Points on a hilly landscape, in no order, each with its height.
A ball rolls from a point to the lowest of its 4 nearest points, and stops where none of them is lower. Distance is the straight distance between rows; heights are no part of it.
(604): [145 123 140 111 160 148  99 145 107 106 144  95 121 167 198 163 151 108
 123 155 109 139 164 131 107 118]  h=2.17
(939): [153  98 132 129 130 140 133 163 149 123 154 118 129 126 153  83 114 111
 127 124 142 115 110 122 121  94]  h=5.14
(768): [140 122 185  93 151 133 155  93 139 110  99 102 116 112  87 150 100 146
 123 154 121 137 145 143 119 125]  h=5.05
(866): [135  98  61 166 103 108 105 138 141 106 167 145 106 175 172 163 147  92
 171  64 153 138 129 126  85 109]  h=5.88
(712): [162  98 171 112 144 140 150 129 155 111 148 116 130 124 122 125 115 119
 130 139 135 132 133 135 113  96]  h=4.43
(184): [123 235 230 148 130 118 110  88 142 149 117 138 126  91 102 130 123 188
  80 124  43 103 154 139 156 169]  h=6.61
(339): [163  99 156 137 126 140 127 157 153 113 155 110 137 121 161  95 109 118
 124 142 138 114 123 126 120  93]  h=4.99
(635): [133 106 160 112 140 114 169 115 156 119 117 118 135 115  91 139 125 148
 147 133 120 122 142 142 121 106]  h=3.89
(164): [129 198 177 139 142 113 128  92 143 140 143 133 167  80  73 120 135 172
  97 107  79 125 157 143 173 176]  h=3.68
(552): [123 153 168  98 130 138 123  73 108 113 121  90  97 149 109 157  78 142
 109 170 126 154 152 148 102 125]  h=1.88
(732): [123 197 162 126 145 115 128 105 135 122 113 129 160  94  72 122 129 159
  85 119  76 126 151 144 167 173]  h=3.20
(488): [126 120  84 141 144 119  95 137 150 100 137 126 110 182 203 167 157  97
 156 117 142 110 145 126  62 112]  h=2.24
(12): [130 154 182 109 150 136 143  81 137 102  90 105 111 107  90 176 124 158
 111 158 116 148 143 139 126 155]  h=4.48
(453): [110 200 203  81 124 123 101  55 105 120  79 103  92 143 102 182 101 120
  88 182 114 145 135 143 113 151]  h=2.01
(741): [133 139 173  97 141 141 139  79 135 101 110  93 125 139  81 161  95 156
 103 160 109 136 144 152 104 127]  h=0.73
(723): [142 103  60 153  89 143  98 176 135 118 144 154 129 114 174  87 124 100
 159 101 195 106  74  93 129 118]  h=2.75
(878): [140  92  34 163  65 167 112 161 130 118 150 178 113 122 157 104 132 114
 161 107 206 119  84 103 120 136]  h=3.66
(842): [119 168 165 118 154 117 143  98 144 114  92 124 152 101  73 151 143 152
  98 141  81 140 152 145 146 174]  h=3.37
(208): [136  96 169 112 142 126 158 113 162 103 124 109 131 109 107 135 114 129
 131 137 117 123 128 146 116  95]  h=5.54
(257): [144  80 136 138 118 133 147 170 142 143 141 129 139 104 153  95 140 116
 137 102 153 119  94 122 127  88]  h=2.54
(751): [135  95 101 141  98 139 123 183 130 127 133 136 135 116 160  78 135  97
 132  98 179 108  78  96 124 105]  h=0.62
(210): [109 185 181  92 123 136 129  96  65 128 122  79 100 168 147 172  83 123
 115 172 104 173 170 151 104 134]  h=3.03
(575): [130 150 116 112 156 120 134 101 116 141 127 142 182  79  68  86 134 151
 140 117 126  85 123 124 188 129]  h=2.79
(14): [146 121  82 157 137 136 101 172 140  98 152 144 129 141 186 110 118 102
 144 116 161 107 103 106 112 113]  h=0.86
(888): [124 186 148 131 147 126 112  96 129 136 140 125 187  61  67 108 124 168
 111 107  92 106 136 142 194 140]  h=3.67
(471): [119  77 119 143 101 129 152 183 128 155 130 137 138 112 143  81 144 111
 139  99 153 126  93  98 136 105]  h=0.58
(640): [123 136 140  99 154 148 110 140  81 116 156  90 116 161 195 165 146 118
 133 176 116 151 164 146  95 108]  h=4.65
(936): [101 200 180  78 133 114 126  80  62 142  90  88  82 169 139 179  62 110
 104 168 105 178 164 156 117 129]  h=0.57
(318): [143  79 167 120 134 121 169 144 147 132 122 125 135 117 107 107 122 125
 150 121 124 122 119 129 116  80]  h=0.64
(26): [134  90  54 149  86 106 104 147 139  91 182 143 110 193 156 173 146  74
 179  39 150 167 127 128 105 117]  h=4.87
(650): [123 164 187  84 127 140 110  52 121 112  97 104  91 126  96 173  90 150
 101 172 126 146 141 152  99 145]  h=1.45
(251): [153 120 170 112 133 137 152 110 147 119 142 106 121 131 113 128  99 131
 133 142 119 132 143 148 105 103]  h=3.56
(719): [132  96  23 177  64 167 113 149 131 115 148 194 116 129 159  88 130  99
 172  91 191 127  91 102 123 129]  h=3.76
(279): [136 126 107 137 161 124  92 152 134 107 139 116 122 165 208 167 160 104
 153 139 130 117 155 123  77 116]  h=0.63
(452): [116  85 103 141 143 105 186 155 120 186 113 145 134 124 112  77 123 125
 152 113 133 101 106 115 145  99]  h=2.53
(266): [137 146 170  99 145 141 131 116  89 125 151  79 112 168 158 159  98 120
 110 179 111 163 165 164 108 125]  h=5.18
(187): [ 98 206 217  86 117 115  99  86 117 111  71 111 107 122  96 183 142 136
  68 154 104 151 139 131 134 158]  h=2.29
(825): [106 154 168  98 139 141 131 120  74 121 147  75 105 160 162 162 117 120
 120 177 103 170 175 161 101 126]  h=4.40
(556): [ 96 216 179  86 129 114 104  66  90 116  65  90 111 152 111 184  83 126
  83 173 109 135 143 135 119 141]  h=2.40
(891): [123 109  69 166 111 111 108 159 138 109 154 156 115 169 183 170 144  96
 163  86 145 131 135 131  91 108]  h=7.56
(458): [149 129 101 149 154 134 105 176 127  95 146 121 120 161 194 144 126 111
 137 132 133 123 126 127 110 105]  h=3.28
(295): [136  99  33 173  96 116 112 155 117 102 158 171 108 170 179 133 129 107
 167  68 174 141 112 117 126 111]  h=4.11
(747): [133  52  85 150  93 127 157 181 124 201 150 161 132 109 136  60 154 124
 138  97 149 132  84  91 142 112]  h=1.75
(297): [127  89 125 139 148 116 191 141 123 151 112 137 141 107 103  93 131 127
 155 113 123 104 110 119 145  95]  h=1.69
(121): [ 94 228 193  77 116 105 105  67  83 129  70  97  97 161 119 187  61 116
 100 176 106 158 161 147 109 137]  h=2.94
(234): [104 164 182 117 136 115 113 104 134 121  77 113 129 112  71 164 152 153
  82 139  89 147 146 148 141 187]  h=2.69
(432): [156 121 118 152 151 142 103 159 142  87 151 111 113 140 194 132 119 105
 137 143 139 112 116 125 111 107]  h=3.02
(653): [118  77  88 158 118 130 172 144 112 213 145 154 143 129 115  66 131 125
 143 116 132  94  95  98 162 121]  h=3.42
(722): [ 99 209 213  78 121 121  88  72 125 113  66 108 105 116  80 172 125 129
  78 170 107 143 133 139 111 158]  h=0.55
(78): [116  52  49 144  57 158 123 175 137 166 160 162 120 106 148  89 159 127
 147 111 186 132  83  88 136 137]  h=3.46
(57): [143 112  96 155 139 119 104 161 132 103 131 130 124 167 200 147 147 111
 144 114 133 115 133 117  79 121]  h=2.37
(252): [114 126  98 111 162 111 146 125 106 170 126 148 156  98  65  69 133 126
 156 140 141  79 103 121 185 120]  h=3.74
(150): [123  83  40 148  59 162 115 170 145 133 149 177 127 107 151  82 159 120
 161 105 200 122  80  89 131 139]  h=3.64
(20): [107 179 177 131 134 115 109 100 144 142 107 117 140 108  77 147 150 165
  72 141  62 136 171 143 162 183]  h=3.38
(645): [125  49  64 148 115 142 161 166 103 224 162 159 123 141 115  47 149 129
 132 107 152 116  86 100 166 131]  h=2.31
(28): [131 115 113 123 158 104 164 118 128 139 121 144 168  97  78  91 140 144
 148 123 118  91 121 133 167 120]  h=1.96
(21): [112 188 184  89 130 133 108  67  94 121  98 100  90 146 109 179  71 123
  90 169 125 135 154 140 111 142]  h=0.69
(349): [132 117  62 154 133 117  91 161 138 101 138 142 111 176 195 176 143  97
 160  84 144 115 145 118  82 116]  h=5.21
(238): [140  96 144 129 148 109 178 126 146 127 111 121 153 107  84 117 129 152
 156 123 130 107 133 139 129 104]  h=0.44
(675): [123  64  71 149  77 147 131 186 149 159 140 160 134 107 159  69 168 121
 140 101 177 131  81  87 133 124]  h=2.76
(605): [134 119  64 155 115 129 104 151 129 107 163 160 119 153 190 128 121 112
 164  97 176 121 108 112 109 121]  h=3.95
(246): [139 122 160 114 148 149 137 121 135 107 153  96 112 142 153 136 103 117
 123 161 123 145 142 150 105  97]  h=2.86
(423): [150 123  86 161 146 133 101 164 141  93 140 130 119 145 191 126 119 102
 134 124 155 118 132 118 111 110]  h=3.11
(848): [125  33  37 156  92 156 137 164 116 236 178 173 144 141 143  54 153 143
 146 114 145 132  77  89 154 137]  h=4.61
(470): [102 217 218 131 139 116 121  99 124 141 100 126 126  99  88 140 157 146
  57 138  50 138 152 139 154 173]  h=4.33
(323): [114 216 214 144 126 125 122  77 148 153 138 142 164  78  82 112 115 176
  86 116  57 131 144 144 159 156]  h=5.38
(734): [131  93  24 177  90 127 120 151 133 110 156 192 105 150 160 105 123 100
 167  85 194 122 106 122 125 122]  h=3.99
(879): [124 165 143 125 158 116 139 100 138 137 119 115 164  88  72 119 134 165
 112 130  92 131 144 140 172 159]  h=2.82
(662): [104 172 185  96 130 111 111  85 128 111  66  99 110 120  83 174 138 144
  78 157 102 138 146 145 117 173]  h=2.05
(482): [132  75  36 163  92 118 114 159 132 106 177 173  94 186 161 151 144  85
 181  59 160 168 111 140 109 111]  h=4.42
(280): [150 113 146 129 156 134 105 150 123  99 147 104 122 166 184 135 127 118
 122 159 110 132 142 126 117 103]  h=2.73
(846): [125 144 171 103 155 126 143  87 140 107  84 113 138 103  76 165 135 159
 112 150 104 136 149 142 127 156]  h=4.70
(456): [128  42  56 141  66 151 130 198 123 188 156 148 130 100 151  76 177 134
 142 102 170 145  84  88 130 142]  h=2.77
(384): [144 135 149 117 152 159 133 114 109 102 160  79 113 157 158 133 101 130
 113 176 102 155 154 161 119 106]  h=3.47
(586): [121 152 139 116 154 109 141 100 138 128 101 129 159  99  76 144 130 166
 105 134  96 130 159 143 156 167]  h=2.85
(447): [134  64 126 139 114 127 173 170 123 158 122 134 137 115 123  80 134 119
 135  95 148 119  99 104 134  97]  h=1.53
(142): [125  43  43 144  82 160 138 172 119 205 163 170 137 130 150  73 172 137
 142 112 157 136  86  87 136 155]  h=5.35
(545): [153 114 110 138 121 140 113 181 142 110 149 127 141 122 176  94 114  95
 134 116 159 106 102 107 123  92]  h=3.17
(147): [125 133 101 116 161 118 144 117 119 161 114 142 172  95  80  71 143 129
 146 120 143  74 104 130 171 114]  h=2.80
(271): [133 123 130 128 158 102 167 113 139 122  98 132 156 112  75 121 136 151
 145 129 102  97 144 129 155 132]  h=1.67
(469): [128 118 161 107 154 127 148  96 152 107 100 119 141 108  75 162 129 155
 128 142 116 126 138 139 140 148]  h=5.02
(493): [ 98 196 214 102 146 119 103 102 133 122  69 121 123 111  89 164 149 154
  77 158  78 144 149 147 138 178]  h=3.15
(563): [121 108  43 178 108 103 113 146 133 108 148 155 109 161 192 143 130  96
 161  84 169 129 121 107 110 124]  h=5.36
(560): [136 164 123 120 151 112 138 112 146 131 121 137 177  92  70 118 130 152
 142 135  96 113 136 144 185 140]  h=2.32
(90): [129 131 134 115 155 106 163 122 146 117 114 129 161 107  65 137 134 152
 124 139 105 113 149 131 164 145]  h=2.14

Where does a ball stop that starts at each point below?
(323) -> (238)
(866) -> (14)
(734) -> (471)
(184) -> (722)
(164) -> (238)
(251) -> (279)

Call two points neighbours if one is among the 4 nearest of the other. Go from one point of each pair to the other, from neighbour to neighbour, staying as low as possible. Name the highest point that can't be avoided.
(279) and (21) -> (842)
(741) and (936) -> (650)
(936) and (722) -> (453)
(279) and (14) -> (432)
(471) and (238) -> (297)
